Points on a hilly landscape, in no order, each with its height.
From any point a climber takes the steepest step (rise divided by distance) to one of its 6 nearest points. It stops when none of these is higher. Distance is the straight distance between rows; heights are no part of it.
k_419 height 7.26: [-0.35 -1.02  0.28  0.65 -2.33 -1.19  2.03  0.70 -0.36  0.13 -1.50 -1.56
 -1.06 -0.98 -1.76  0.08 -2.13 -1.79  0.68  0.61  1.47  1.38 -3.43  1.44
  2.68  1.68  2.13  0.63 -0.15 -0.59  1.98 -0.30]
k_221 height 1.72: [-0.86 -1.08 -0.55  1.38  0.76 -0.88 -0.27 -3.09 -0.75  0.47  1.60  0.84
 -0.52  1.80 -0.83 -0.85 -0.07  0.03  2.84 -0.46 -0.59  2.34  2.44  3.24
 -3.74 -1.76 -0.53  0.81 -1.63  2.21 -0.69 -1.89]
k_672 height 5.16: [-1.55 -0.60 -0.15 -0.37 -0.51 -0.44  1.05  1.74 -0.78 -1.02 -1.11  0.23
 -0.06 -0.09 -0.65 -1.16 -0.92 -0.56 -0.31  1.68  0.70 -0.12 -2.82  2.00
 -0.08  2.16  1.19 -1.11 -0.55 -0.81  0.86  0.64]
k_782 height 6.12: [ 1.41 -0.70  0.01  1.50  0.34 -1.33 -0.09 -2.42 -0.61 -0.97  1.47 -0.50
 -0.08  1.19 -0.70 -0.29  2.19  0.23  0.54  0.23 -0.20  0.93  1.86  1.00
 -1.92  0.37 -0.15  0.05 -0.57 -1.55 -1.30  0.85]
k_748 height 7.21: [ 0.79 -0.32  0.43 -0.29  1.66  0.68 -0.40 -2.00 -0.10  1.69  1.32  1.36
 -0.94  2.02 -0.26 -1.20  0.37  1.43  0.45  2.03  0.02  0.88  2.97  0.07
 -1.54  0.07 -1.09  0.13 -0.99  1.32 -1.76  0.01]
k_233 height 7.51: [ 1.20  0.21  0.81 -0.59  1.70  0.48 -0.86 -1.55  0.26  1.51  1.05  1.92
 -1.17  2.03  0.04 -1.68  0.21  1.20 -0.32  2.05  1.22  0.18  2.48 -0.39
 -1.10 -0.01 -1.21 -0.08 -0.96  1.26 -2.24  0.06]
k_486 height 0.46: [ 1.61 -0.41 -0.70 -0.44  0.42 -0.16 -1.01  2.13  0.82  0.54 -0.30 -0.52
  1.89 -1.46  2.40  1.68  0.64 -0.45 -0.72 -1.33 -0.98 -0.78 -0.69 -3.31
  2.26 -2.00  0.29 -0.15  1.29 -1.12  1.32 -0.44]
k_973 height 3.51: [-0.63  0.30 -0.38 -1.17 -0.03  0.97  0.51  1.92  0.00  0.17 -1.32 -1.46
  0.39 -1.83  1.79  1.11 -0.15  0.30 -1.17 -1.10 -1.49 -1.58 -1.57 -2.09
  2.78  0.09  0.01  0.41  1.87 -0.08  1.90  0.11]
k_126 height 6.56: [-0.88  0.20  1.94  0.21 -2.11  2.61 -1.87  1.26  1.09  0.78 -2.73 -3.69
 -0.13  0.42  1.41  1.02 -1.31 -0.29  0.00 -0.41  1.45 -2.05 -2.80 -2.12
  3.99  0.80 -1.62 -1.07  1.21  0.90  3.14 -0.99]
k_809 height 5.71: [ 0.50 -0.16 -0.25  0.93  0.48 -0.66  0.54 -1.03 -0.59 -2.06  0.69 -0.29
  0.29  0.66 -0.93 -0.67  2.24 -0.19 -0.69  0.35 -0.36  0.26  0.71  1.17
 -1.58  1.61 -0.21 -0.66 -0.31 -2.16 -1.06  1.77]
k_572 height 6.93: [-0.14 -0.31  1.43  1.42 -3.44  1.66 -2.04  1.59  1.02  0.49 -2.86 -3.92
 -0.20  0.32  0.42  1.37 -1.49 -0.97  0.90 -0.64  2.01 -1.41 -2.12 -2.37
  4.51  1.71 -0.58 -0.70  0.79 -0.22  2.91 -0.70]
k_626 height 7.29: [ 1.33  2.21  0.49 -1.07  1.73  0.86 -0.61 -0.78  1.28  1.24  0.82  2.34
 -1.60  1.21  0.20 -1.15 -0.52  1.03 -1.61  0.81  1.11 -1.02  1.57 -1.26
 -0.33 -1.32 -1.86 -0.13 -0.91  1.90 -2.19  0.31]
k_603 height 2.85: [ 0.45  0.36 -0.87 -0.51  0.05 -0.36  0.86  2.15  0.74 -0.65  0.15 -0.55
  0.72 -2.13  1.40  0.93 -0.15 -0.78 -1.36 -1.29 -1.41 -0.91 -1.18 -2.11
  1.83 -1.07  0.78  0.25  1.26 -0.59  0.87  0.47]
k_218 height 0.37: [ 1.65 -0.30  0.27 -0.39  0.01  0.15 -1.70  1.92  0.75  0.94 -0.67 -0.47
  2.26 -0.81  2.56  1.74  0.71 -0.15 -0.99 -1.23 -0.63 -0.84 -1.18 -3.52
  2.19 -2.11 -0.33 -0.69  1.68 -0.92  2.48 -1.31]
k_852 height 5.61: [-2.01 -0.40 -0.40 -0.98 -0.91  1.20  0.76  2.18  0.22  0.45 -2.07 -1.96
 -0.95 -1.89  1.00  0.76 -2.14  0.05 -0.19  0.27 -0.71 -1.26 -2.21 -1.21
  3.14  0.99  0.73  0.75  0.86  0.63  1.64  0.10]
k_244 height 7.05: [ 1.67  3.60  0.46 -1.08  1.85  1.04 -0.66 -0.95  1.48  1.31  1.25  2.13
 -1.29 -0.61  0.82 -0.15  0.47  1.59 -2.12 -0.57 -0.07 -1.72  2.01 -2.02
 -0.37 -3.13 -2.20  0.92  0.11  2.42 -2.12 -0.11]
k_122 height 5.82: [ 0.12 -1.18  0.64  1.54 -2.11 -1.24  2.88 -0.74 -0.91 -0.76 -1.93 -2.48
 -1.44 -0.08 -2.35  0.27 -0.83 -1.42  0.25 -0.20  1.71  1.46 -3.94  2.90
  1.68  2.98  2.06  0.24  0.85 -2.23  3.12  0.41]
k_521 height 2.51: [ 0.51 -0.07  0.27 -0.34  0.28  0.98 -0.69  1.75  0.51  0.54 -0.95 -1.17
  1.67 -1.79  2.23  1.43  0.50 -0.02 -1.35 -1.72 -1.35 -1.21 -1.68 -3.09
  2.84 -0.85 -0.19 -0.06  2.19 -0.83  2.52 -0.78]
k_664 height 6.76: [-1.41 -0.61 -0.22 -0.39 -1.59 -0.49  1.38  1.89  0.05  0.06 -1.37 -0.89
 -0.96 -0.99 -0.70 -0.36 -2.53 -1.19  0.35  0.96  0.95  0.30 -3.18  0.96
  2.32  1.35  1.94  0.49 -0.45  0.74  1.41  0.08]
k_715 height 4.73: [-1.81 -1.60 -0.11  0.20 -1.11 -0.74  0.84  1.40 -1.16 -0.81 -0.75  0.17
  0.66  0.36 -1.10 -1.01 -0.39 -0.79  0.95  2.50  0.78  0.04 -2.15  2.43
 -0.74  3.12  1.29 -1.00 -0.77 -1.49  1.00  0.58]
k_179 height 7.30: [ 1.25  2.27 -1.13 -1.63  1.44  1.87 -2.13  1.36  1.83  1.45 -0.20  0.47
 -0.14 -0.42  1.55  1.78  1.52  1.30 -1.89  0.15 -0.06 -3.32  2.31 -3.29
  0.29 -3.36 -2.41 -0.22 -0.32  1.40 -1.10  0.37]
k_555 height 6.50: [ 0.20 -1.13  0.57  1.42 -3.26  0.43  0.55  1.03  0.75 -0.09 -2.50 -4.53
 -1.46 -1.02 -0.98  1.57 -2.04 -1.52  1.38 -1.13  1.49  0.15 -1.94 -1.47
  4.59  1.96  1.62  1.03  0.85 -1.26  1.89  0.09]
k_117 height 4.11: [-2.80 -2.51 -1.16  1.85 -2.11 -2.13  1.17 -0.02 -1.31 -1.50 -0.97 -0.77
  0.85 -0.09 -2.17  1.17  0.58 -2.43  3.18  1.66  0.03  0.57 -1.11  3.26
 -1.76  2.88  1.71  0.03 -1.01 -2.37  1.24  0.24]
k_246 height 5.23: [ 0.62  1.21 -0.86 -0.45  0.54 -1.21  1.19  1.42  0.46 -1.64  0.45  0.51
  0.39 -1.44  0.18  0.08 -0.27 -0.81 -1.87 -1.21 -0.45 -0.49 -1.38 -0.78
  0.90 -0.52  0.90 -0.65  0.62 -1.02 -0.53  1.06]
k_212 height 7.10: [ 1.00  2.37  1.04 -1.61  2.81  1.40 -0.16 -2.00  0.19  1.82  1.66  3.22
 -0.72  0.69  0.45 -1.61  0.39  2.32 -1.65  0.19 -0.39 -0.41  2.41 -0.65
 -1.05 -1.03 -1.83  0.32  0.50  1.90 -1.99 -0.11]
k_889 height 5.79: [ 2.88  3.83  0.99 -1.15  2.11  0.50 -1.61 -1.27  1.41  2.35  2.24  2.50
  0.01 -1.19  2.49  0.58  1.50  1.78 -1.38 -1.21 -0.72 -0.87  2.04 -3.54
 -0.41 -4.71 -1.45  2.09  0.49  2.26 -2.21 -1.25]
k_535 height 6.66: [ 1.96  0.70 -0.95  0.04  0.32 -1.51  0.07  1.60  1.10 -1.19  0.55  0.52
  0.77 -1.26  0.37  0.65 -0.50 -1.39 -1.22 -1.16  0.21 -0.08 -0.34 -1.76
  1.09 -1.86  0.66 -0.21  0.07 -0.67 -0.77  0.80]
k_102 height 7.09: [ 1.39  2.41 -1.02 -1.21  1.41  0.87 -1.10  0.84  2.11  0.90  0.57  1.25
 -1.00  0.04  0.81  0.72 -0.40  0.25 -1.33  0.70  0.99 -1.94  1.74 -2.49
  0.13 -2.90 -1.82 -0.16 -1.30  2.18 -2.06  0.41]
k_355 height 4.81: [ 2.78  3.25  0.86 -1.45  2.46  0.39 -2.02 -1.14  1.33  3.04  2.81  3.00
  0.81 -0.67  3.51  0.57  1.11  1.58 -1.04 -0.94 -0.10 -0.01  2.19 -4.25
 -1.34 -5.55 -0.80  2.10  0.60  2.68 -2.39 -1.90]
k_44 height 2.21: [-1.85 -1.10 -0.51 -0.61  1.53  0.14 -0.17 -2.46 -1.08  1.13  1.59  1.55
 -0.33  1.78 -0.65 -0.90 -0.13  1.22  1.94 -0.09 -1.31  1.70  2.86  3.05
 -4.04 -1.82 -0.78  0.50 -1.59  3.20 -1.20 -1.75]
k_962 height 5.01: [ 0.40 -0.09  0.24 -2.04  2.49  0.16 -0.81 -1.95 -1.73  0.58  3.44  3.28
  1.95  0.01  0.31 -1.05  1.63  3.02 -0.32 -1.43 -2.95  2.24  4.51  1.09
 -3.87 -2.97  0.07  0.47  0.12  1.59 -2.81 -0.65]
k_682 height 6.09: [ 0.18  0.48 -0.22  0.09  0.67 -0.86  0.87  0.36 -0.20 -2.55  0.34  0.66
  0.18 -0.06 -0.42 -1.02  0.63 -0.46 -1.78  0.10  0.08 -0.47 -0.81  1.04
 -0.88  1.17  0.32 -1.22  0.30 -2.02 -0.63  1.70]
k_515 height 4.17: [ 1.75  0.14 -1.47 -0.37  0.48 -0.36 -1.56  2.45  1.62  0.30  0.03  0.28
  0.98 -0.44  1.81  1.59  0.01 -0.97 -0.52  0.22  0.76 -0.96  1.04 -3.54
  1.31 -2.60  0.16 -0.37 -0.62 -0.09 -0.54 -0.10]
k_861 height 5.76: [-2.40 -0.67 -1.15  1.42 -0.30 -0.63  0.68 -1.11 -0.59 -2.97 -0.08 -1.68
 -0.10  0.72 -0.94 -0.19  1.61  0.13  1.08  0.50 -1.10 -0.49  0.61  2.91
 -3.81  1.86 -0.68 -0.07 -1.11 -1.21 -1.14  1.89]
k_468 height 6.65: [-0.96 -0.78 -0.14 -0.38 -2.45  0.55  0.63  2.01  0.38  0.62 -2.20 -2.71
 -1.26 -1.03 -0.07  0.63 -2.40 -0.88  1.27  0.42  0.73  0.10 -2.52 -1.02
  3.43  1.41  1.34  1.17  0.05  0.21  1.60 -0.01]
k_10 height 7.48: [ 2.05 -0.17  0.46  0.92  0.71 -0.83 -0.76 -1.41  0.42  0.00  0.95  1.12
 -0.41  1.37 -0.64 -1.14  0.98  0.12 -0.01  1.01  1.19  1.15  1.52 -0.27
 -0.83  0.13 -0.21 -0.25 -1.04 -0.92 -1.68  0.74]
k_898 height 5.45: [-0.45 -0.11 -0.30  0.31  0.35 -0.49  0.95  0.22 -0.53 -2.35  0.10  0.23
  0.61  0.20 -0.70 -1.06  0.93  0.04 -0.96  0.75 -0.37 -0.42 -0.66  1.62
 -1.23  2.21  0.13 -1.28  0.06 -2.07 -0.68  1.87]
k_411 height 7.08: [ 1.70  1.16 -0.89 -0.54  0.73 -0.22 -1.31  1.33  2.03  0.36  0.37  0.95
 -0.41  0.09  0.74  0.50 -0.85 -0.75 -0.49  0.48  1.38 -1.45  1.10 -2.74
  0.57 -2.68 -0.49 -0.43 -1.51  1.15 -1.91  0.55]
k_32 height 4.93: [-0.57  0.22  0.50 -0.56 -0.18  1.67 -0.50  1.74  0.14  0.88 -1.72 -1.96
  0.66 -1.39  1.86  1.57  0.05  0.73 -1.50 -1.42 -1.24 -1.65 -2.07 -2.45
  3.22  0.06 -0.79 -0.15  2.40 -0.26  2.81 -0.54]
k_120 height 3.19: [-0.68  0.37 -0.92 -1.06  0.23  0.43  1.08  2.08  0.27 -0.41 -0.68 -0.96
 -0.14 -2.10  1.49  0.99 -0.75 -0.21 -1.18 -1.29 -1.40 -1.02 -1.90 -1.48
  2.15 -0.35  0.70  0.30  1.40 -0.18  1.17  0.53]
k_52 height 1.03: [-1.60 -2.27 -0.38  1.89 -1.75 -1.55  2.43 -0.93 -1.87 -0.72 -1.60 -1.46
 -0.01 -0.13 -2.21  0.97  0.90 -2.16  1.85  1.11  0.37  1.49 -2.26  3.51
 -0.54  3.65  2.22  0.32  0.78 -2.99  2.73 -0.23]
k_124 height 5.65: [ 0.26 -0.50  1.42  2.39 -3.73  1.32 -1.50  1.42  0.99 -0.74 -2.55 -4.47
  0.21  0.05 -0.11  1.57 -1.65 -1.72  1.32 -1.62  2.22 -1.02 -2.00 -2.41
  5.01  2.03  0.03 -0.96  1.60 -1.42  2.78 -0.48]
k_796 height 5.00: [-1.27 -0.16 -0.38 -0.57  0.10 -0.56  1.25  1.30 -0.62 -1.95 -0.57  0.65
  0.31  0.03 -0.57 -1.19 -0.41 -0.35 -0.96  1.30  0.08 -0.76 -2.11  1.70
 -0.55  2.47  0.53 -1.38 -0.22 -1.32  0.07  1.52]
k_188 height 4.65: [-2.00 -1.94 -0.06  0.66 -1.46 -1.22  0.75  1.08 -1.40 -0.41 -1.08  0.17
  0.66  0.35 -1.48 -0.40 -0.07 -1.55  1.45  2.41  0.64  0.41 -2.20  2.59
 -0.41  3.38  1.49 -0.57 -0.87 -1.60  1.31 -0.01]
k_711 height 2.37: [-0.57 -1.15 -0.56  1.90  0.34 -1.52  0.14 -3.49 -0.61 -0.07  1.37  0.38
 -0.45  1.58 -1.02 -0.66  0.71 -0.33  2.80 -1.04 -0.54  2.19  2.39  2.82
 -3.43 -1.49 -0.72  0.82 -1.58  1.58 -0.75 -1.72]
k_918 height 6.82: [-0.17 -1.11  0.35  0.47 -2.99 -0.62  1.12  0.96  0.33  0.21 -1.76 -3.00
 -1.71 -1.02 -1.05  0.88 -2.59 -1.54  1.14 -0.21  1.43  0.79 -2.57 -0.38
  3.86  1.44  1.74  1.36  0.11 -0.38  1.60 -0.03]
k_595 height 6.61: [-1.20  0.01  0.91  0.14 -1.44  2.58 -1.02  1.73  0.54  1.10 -3.00 -2.74
 -0.52 -0.58  1.70  0.98 -1.32  0.26  0.00 -0.35  0.19 -2.07 -2.35 -2.07
  3.72  1.33 -1.22 -0.15  1.30  0.37  2.70 -0.73]
k_69 height 7.49: [ 2.55  1.14 -0.02  0.31  0.76 -0.96 -0.79  0.12  1.51 -0.37  1.18  1.62
 -0.52  0.67  0.13 -0.65 -0.44 -0.79 -0.61  0.24  1.78  0.15  0.96 -1.32
  0.18 -1.56 -0.28 -0.60 -1.32  0.02 -1.84  0.41]
k_605 height 0.03: [-2.30 -0.12 -1.08 -1.11  2.03  0.79 -0.78 -1.93 -1.50  0.01  1.73  3.46
  0.56  1.04 -0.48 -1.58 -0.18  1.37  0.93 -1.91 -2.14  1.39  3.27  3.92
 -5.54 -2.20 -1.46 -0.88 -1.21  2.64 -0.94 -1.97]
k_489 height 5.85: [-1.71 -0.36 -0.48 -1.23 -0.86  0.18  1.18  2.36  0.36  0.29 -1.90 -1.45
 -0.94 -1.53  0.67  0.31 -2.53 -0.50 -0.34  0.42 -0.15 -0.79 -2.63 -0.49
  2.62  0.92  1.11  0.65  0.16  0.83  0.87  0.40]
k_543 height 5.10: [-1.17 -0.79  0.15 -1.44  1.90  0.96  0.06 -2.17 -1.10  1.68  1.87  1.52
 -0.23  1.33 -0.19 -0.93  0.62  2.26  0.84  1.20 -1.65  1.05  3.61  1.82
 -3.40 -1.32 -0.81  0.82 -0.77  2.95 -1.81 -0.63]
k_200 height 6.34: [ 0.24 -0.51  0.54  1.57 -3.44 -0.52  1.86  0.17  0.23 -1.21 -1.85 -4.46
 -1.82 -0.99 -1.63  1.46 -1.99 -1.53  0.54 -1.33  1.27  0.87 -2.66 -0.11
  3.53  2.20  2.17  1.46  0.99 -1.76  1.85  0.74]
k_650 height 1.48: [-2.23 -0.36 -0.84 -1.41  2.01  0.72 -0.34 -1.94 -1.29  0.10  1.86  2.43
  0.26  1.08 -0.28 -1.32  0.01  1.69  0.96 -0.95 -2.27  1.39  3.21  3.53
 -4.79 -1.98 -1.10  0.04 -0.89  3.22 -1.16 -1.59]
k_466 height 6.36: [-0.82 -1.41  0.51  0.46 -1.54 -1.38  1.43  0.88 -0.89  0.00 -1.30 -0.39
 -0.06  0.09 -1.78 -0.32 -1.21 -1.52  0.60  1.67  1.32  0.91 -3.18  2.37
  1.12  2.63  2.08 -0.33 -0.64 -0.90  1.68 -0.23]
k_597 height 5.06: [-1.41 -0.59 -0.86  0.89 -0.10 -0.34  1.02 -0.36 -0.65 -2.44  0.13 -0.92
  0.07  0.63 -0.64 -0.72  1.99  0.29  0.12  0.93 -1.12 -0.45  0.52  2.22
 -2.76  2.02 -0.33 -0.59 -0.32 -1.90 -0.92  2.30]
k_779 height 6.77: [ 1.86  3.39  1.39 -1.30  2.42  0.80 -0.15 -2.01  0.96  1.85  2.33  3.68
 -0.39 -0.37  0.92 -1.19  0.56  2.13 -2.16 -1.05 -0.86 -0.57  2.03 -1.75
 -0.82 -2.44 -1.68  0.98  1.10  2.10 -2.36 -0.73]
k_969 height 7.80: [-0.63  0.39 -0.72 -1.54  2.37  0.36 -1.19 -1.85 -1.63 -0.62  2.83  3.38
  1.92  0.06 -0.49 -1.57  1.10  1.93  0.35 -3.15 -2.30  2.04  3.80  3.28
 -5.66 -3.64 -1.14 -0.80 -0.55  1.85 -1.95 -1.34]
k_308 height 6.40: [ 1.43 -1.09  0.30  1.64  0.22 -0.96 -0.57 -2.51 -0.39 -0.23  1.54 -0.19
 -0.22  1.85 -0.85 -0.62  1.82  0.19  0.82  0.99  0.05  1.43  2.58  0.74
 -1.79 -0.04 -0.26  0.57 -1.00 -0.59 -1.72  0.24]
k_872 height 6.28: [ 1.12  0.95  1.16 -1.82  2.83  0.50 -0.32 -2.27 -1.20  1.84  2.96  4.10
  1.43  0.32  0.71 -1.46  1.45  3.19 -1.10 -0.75 -2.13  1.40  3.70 -0.80
 -1.99 -1.59 -0.21  0.68  1.20  1.05 -2.58 -0.64]
k_252 height 6.54: [-0.30 -0.98  0.33 -0.41  1.42  0.80 -0.49 -2.43 -0.51  1.84  1.36  1.29
 -0.72  1.74 -0.27 -1.09  0.61  1.51  0.85  1.85 -0.71  0.98  3.25  0.95
 -2.12 -0.40 -0.82  0.71 -1.13  1.96 -2.01 -0.36]
k_445 height 6.83: [ 0.22  0.79  1.18 -1.65  2.66  1.37  0.06 -2.25 -0.60  1.88  1.86  3.01
 -0.08  0.87  0.20 -1.66  0.84  3.01 -1.19  0.88 -1.34  0.38  3.42  0.15
 -1.82 -0.60 -1.05  0.21  0.24  1.83 -2.25 -0.34]
k_767 height 7.43: [ 2.65  0.62 -0.15  0.86  0.63 -1.48 -0.38 -0.21  0.99 -0.79  1.23  1.37
 -0.09  0.67 -0.58 -0.86  0.24 -0.79 -0.71  0.24  1.49  0.36  0.60 -0.61
 -0.22 -0.57  0.06 -0.81 -0.74 -0.92 -1.34  0.49]
k_314 height 6.69: [-3.51 -1.18 -1.70  1.45 -1.21 -0.85  0.64 -0.21 -0.45 -2.92 -0.78 -1.33
 -0.19  0.63 -1.06  0.06  0.86 -0.56  2.21  1.05 -0.73 -0.67 -0.14  3.07
 -3.63  1.83 -0.21 -0.32 -2.04 -0.72 -1.00  1.18]
k_240 height 6.63: [ 2.18  3.99  0.27 -1.12  1.70  1.13 -1.38 -0.89  1.43  1.66  1.28  1.77
 -0.56 -1.08  1.72  1.01  1.51  1.44 -1.82 -0.81 -0.68 -1.95  2.31 -2.79
 -0.25 -4.31 -2.01  1.69  0.45  1.83 -2.21 -0.28]
k_523 height 5.75: [ 0.19  0.58  2.25  1.90 -4.14  1.33 -2.01  1.78  1.59 -1.13 -2.05 -5.03
  1.45  0.56  0.21  2.30 -1.42 -2.27  0.67 -1.86  3.02 -1.13 -2.76 -2.46
  4.74  0.59 -0.60 -2.11  1.54 -0.47  3.14 -0.15]
k_915 height 6.78: [ 0.85  0.55  0.90 -1.89  2.66  0.61 -0.29 -2.21 -1.64  1.44  3.21  3.25
  1.74  0.17  0.58 -1.31  1.75  3.08 -0.72 -0.82 -2.56  1.69  4.04 -0.04
 -2.76 -1.63  0.08  0.58  0.99  1.46 -2.38 -0.54]
k_302 height 7.40: [-0.06  0.28 -1.41 -0.44  2.72  0.88 -2.29 -2.31 -1.36 -1.06  2.34  4.53
  1.47  0.04 -0.52 -2.33  1.00  1.92  0.78 -4.55 -1.89  2.27  4.56  3.34
 -6.62 -3.22 -2.38 -1.53 -1.03  0.02 -1.72 -1.81]
k_229 height 6.35: [-1.28  0.04  0.70 -0.47 -0.91  2.40 -1.00  1.60  0.43  0.97 -2.45 -2.67
 -0.12 -0.88  1.83  1.11 -0.75  0.52 -0.66 -0.59 -0.16 -2.12 -2.48 -2.35
  3.51  1.03 -1.02 -0.13  1.79  0.41  2.70 -0.57]
k_475 height 5.70: [-3.24 -2.13 -1.47  1.20 -2.01 -1.54  0.43  0.56 -1.25 -2.01 -0.59 -0.70
  0.66  0.49 -1.43  0.77  0.54 -1.51  3.05  1.69 -0.12 -0.25 -0.49  2.99
 -2.67  2.56  0.99 -0.44 -1.91 -1.29  0.01  0.89]
k_819 height 6.86: [ 1.33  3.32 -0.63 -1.53  1.51  1.49 -1.34  0.57  1.91  1.23  0.40  1.03
 -1.01 -0.62  1.09  1.14  0.80  1.14 -1.68  0.15 -0.06 -2.71  2.02 -2.70
  0.19 -3.26 -2.26  0.36 -0.39  2.10 -1.78  0.62]
k_16 height 3.18: [-1.88 -2.41 -0.31  1.32 -1.87 -1.58  1.28  0.25 -1.69 -0.56 -1.17 -0.41
  0.79  0.31 -2.02  0.58  0.66 -2.24  2.11  2.06  0.64  0.83 -2.04  2.91
 -0.62  3.40  1.89  0.01 -0.40 -2.49  2.09 -0.14]
k_293 height 8.16: [-0.28 -1.20  0.54  1.17 -3.08  1.21 -0.93  1.44  0.59  0.67 -2.56 -3.91
 -1.04 -0.50  0.01  1.50 -1.64 -1.19  1.53 -0.61  1.42 -0.78 -1.94 -2.10
  4.54  1.97  0.40  0.51  0.85 -0.63  2.15 -0.32]
k_134 height 7.07: [ 0.97 -0.66  0.30  0.69  0.96 -0.03 -0.77 -2.40 -0.39  1.02  1.47  1.07
 -0.56  2.09 -0.54 -1.19  0.78  0.96  0.77  1.82  0.66  1.12  3.01  0.16
 -1.56  0.06 -0.68  0.20 -1.45  0.78 -1.94  0.21]
k_51 height 7.74: [ 1.97 -0.08  0.59  0.35  0.92 -0.29 -0.96 -1.25  0.67  0.54  1.25  1.72
 -0.89  1.96 -0.41 -1.16  0.22  0.15 -0.23  1.60  1.74  0.54  1.79 -0.93
 -0.89 -0.01 -0.76 -0.41 -1.34  0.29 -1.81  0.22]
k_141 height 2.78: [ 1.83 -0.20 -1.21 -0.70  0.53  0.11 -1.93  2.63  1.69  0.72 -0.20  0.19
  1.24 -0.21  2.04  1.76  0.32 -0.52 -0.43  0.13  0.30 -1.16  0.73 -4.05
  1.19 -2.60 -0.37 -0.82 -0.28  0.05 -0.10 -0.27]
k_476 height 0.76: [ 1.80 -0.36 -0.99 -0.50  0.38 -0.10 -1.78  2.68  1.31  0.84 -0.39 -0.13
  2.01 -0.73  2.40  1.78  0.46 -0.51 -0.81 -0.37 -0.07 -0.81 -0.10 -3.73
  1.63 -2.29  0.04 -0.77  0.47 -0.66  1.10 -0.59]
k_734 height 6.17: [-0.46 -1.36  0.65  1.13 -2.01 -1.46  2.24 -0.12 -1.01 -0.11 -1.38 -1.16
 -0.43 -0.26 -2.30 -0.04 -0.80 -1.73  0.66  0.85  1.52  1.46 -3.58  2.39
  1.44  3.03  2.14 -0.13  0.22 -1.95  2.79 -0.29]
k_739 height 6.79: [ 0.36 -0.80  0.82  1.35 -2.63 -1.15  2.66 -0.23 -0.09 -0.94 -1.80 -3.22
 -1.93 -0.72 -2.13  0.46 -1.56 -1.89  0.07 -1.01  1.99  1.51 -3.48  1.54
  2.73  2.01  2.02  0.79  0.76 -1.69  2.46  0.40]
k_362 height 4.56: [-1.85 -0.98 -0.45  0.01 -0.09 -0.35  0.47  0.86 -1.00 -1.88 -0.47 -0.26
  0.44  0.60 -0.63 -1.01  0.72  0.06 -0.15  1.78 -0.24 -0.68 -0.84  2.42
 -1.86  2.83  0.36 -1.20 -0.49 -1.89 -0.25  1.62]
k_465 height 5.69: [ 2.52  2.55  1.56 -1.55  3.00  0.10 -1.24 -2.02  0.58  2.17  3.27  4.97
  1.55  0.22  2.44 -1.03  0.72  1.98 -1.16 -1.43 -0.33  1.17  2.45 -2.76
 -1.37 -3.47 -0.79  0.80  0.88  2.11 -2.68 -2.06]
k_398 height 6.99: [-2.26 -2.01 -0.61  0.87 -1.61 -1.27  0.74  0.91 -1.35 -0.72 -1.15 -0.11
  0.89  0.55 -1.36  0.07  0.51 -1.38  1.72  2.59  0.27  0.37 -1.66  2.77
 -1.25  3.15  1.36 -0.50 -0.97 -1.82  0.98  0.19]
k_979 height 5.22: [-1.26  0.48 -0.56 -1.04  0.06 -0.45  1.71  1.99  0.05 -1.20 -0.75  0.13
 -0.21 -1.29  0.14 -0.58 -1.60 -0.65 -1.25  0.23 -0.22 -0.81 -2.82  0.62
  1.16  0.86  1.10 -0.35  0.44 -0.02  0.53  1.02]
k_78 height 2.25: [-1.03 -1.64  0.34  1.84 -1.80 -0.87  2.88 -0.98 -1.99 -1.17 -2.14 -2.43
 -0.97  0.12 -2.22  0.58  0.38 -1.39  0.79  0.07  1.14  1.49 -3.37  3.53
  0.43  3.85  1.96  0.54  1.06 -2.95  3.31  0.36]
k_934 height 5.84: [ 0.55  1.00 -0.42 -0.22  0.56 -0.71  1.08  1.13  0.27 -2.11  0.36  0.66
  0.51 -0.92 -0.04 -0.84 -0.22 -0.63 -1.83 -0.73 -0.43 -0.41 -1.31  0.12
  0.51  0.38  0.66 -1.02  0.59 -1.17 -0.30  1.47]
k_187 height 4.52: [-0.05 -0.57 -0.59  2.47  0.03 -1.24  0.66 -2.90 -0.57 -1.60  1.14 -1.19
 -0.55  1.16 -0.94 -0.02  2.02  0.09  1.42 -0.54 -1.27  1.16  2.12  2.22
 -3.06 -0.07 -0.60  0.83 -0.68 -0.67 -1.45  0.56]
k_38 height 5.83: [-0.92  0.08  0.33 -1.94  2.33  0.95  0.14 -1.96 -1.47  1.28  2.26  2.48
  0.90  0.43 -0.15 -1.13  1.15  2.71 -0.32 -0.37 -2.77  0.98  4.01  1.21
 -3.40 -1.44 -0.42  0.56  0.19  2.18 -2.44 -0.24]
k_800 height 7.00: [-0.99 -0.74  0.50  0.34 -2.09  1.90 -0.99  1.72  0.61  0.90 -2.70 -3.36
 -1.04 -0.57  1.06  1.08 -1.85 -0.49  0.95 -0.08  0.63 -1.52 -2.08 -2.18
  4.17  1.60 -0.25  0.33  0.69  0.30  2.41 -0.52]
k_754 height 6.84: [ 1.69  0.61 -0.19  0.57  0.69 -1.35  0.42  0.11  0.31 -1.92  0.82  0.98
  0.49 -0.20 -0.49 -0.83  0.44 -0.62 -1.76 -0.33  0.43  0.17 -0.55  0.12
 -0.06  0.54  0.28 -1.26  0.09 -1.93 -0.86  1.20]
k_269 height 7.67: [-0.22 -1.09  0.75  0.87 -2.07 -1.43  2.09  0.41 -0.39 -0.12 -1.41 -1.30
 -1.00 -0.24 -1.92  0.01 -1.74 -1.83  0.73  0.40  1.74  1.52 -3.46  2.03
  2.28  2.33  1.91  0.24 -0.05 -1.08  2.38 -0.05]

For each start below, name the point where the climber stops.
k_218 -> k_293
k_521 -> k_293
k_465 -> k_51
k_355 -> k_51
k_796 -> k_51
k_889 -> k_51

Call two points neighbours if one is among the 6 nearest of the other. Go from one point of each pair to the other, from neighbour to neighbour, staying as high as possible. Name the lowest point that can't be avoided.
k_269 / k_293 -> k_918
k_969 / k_398 -> k_809
k_51 / k_179 -> k_102
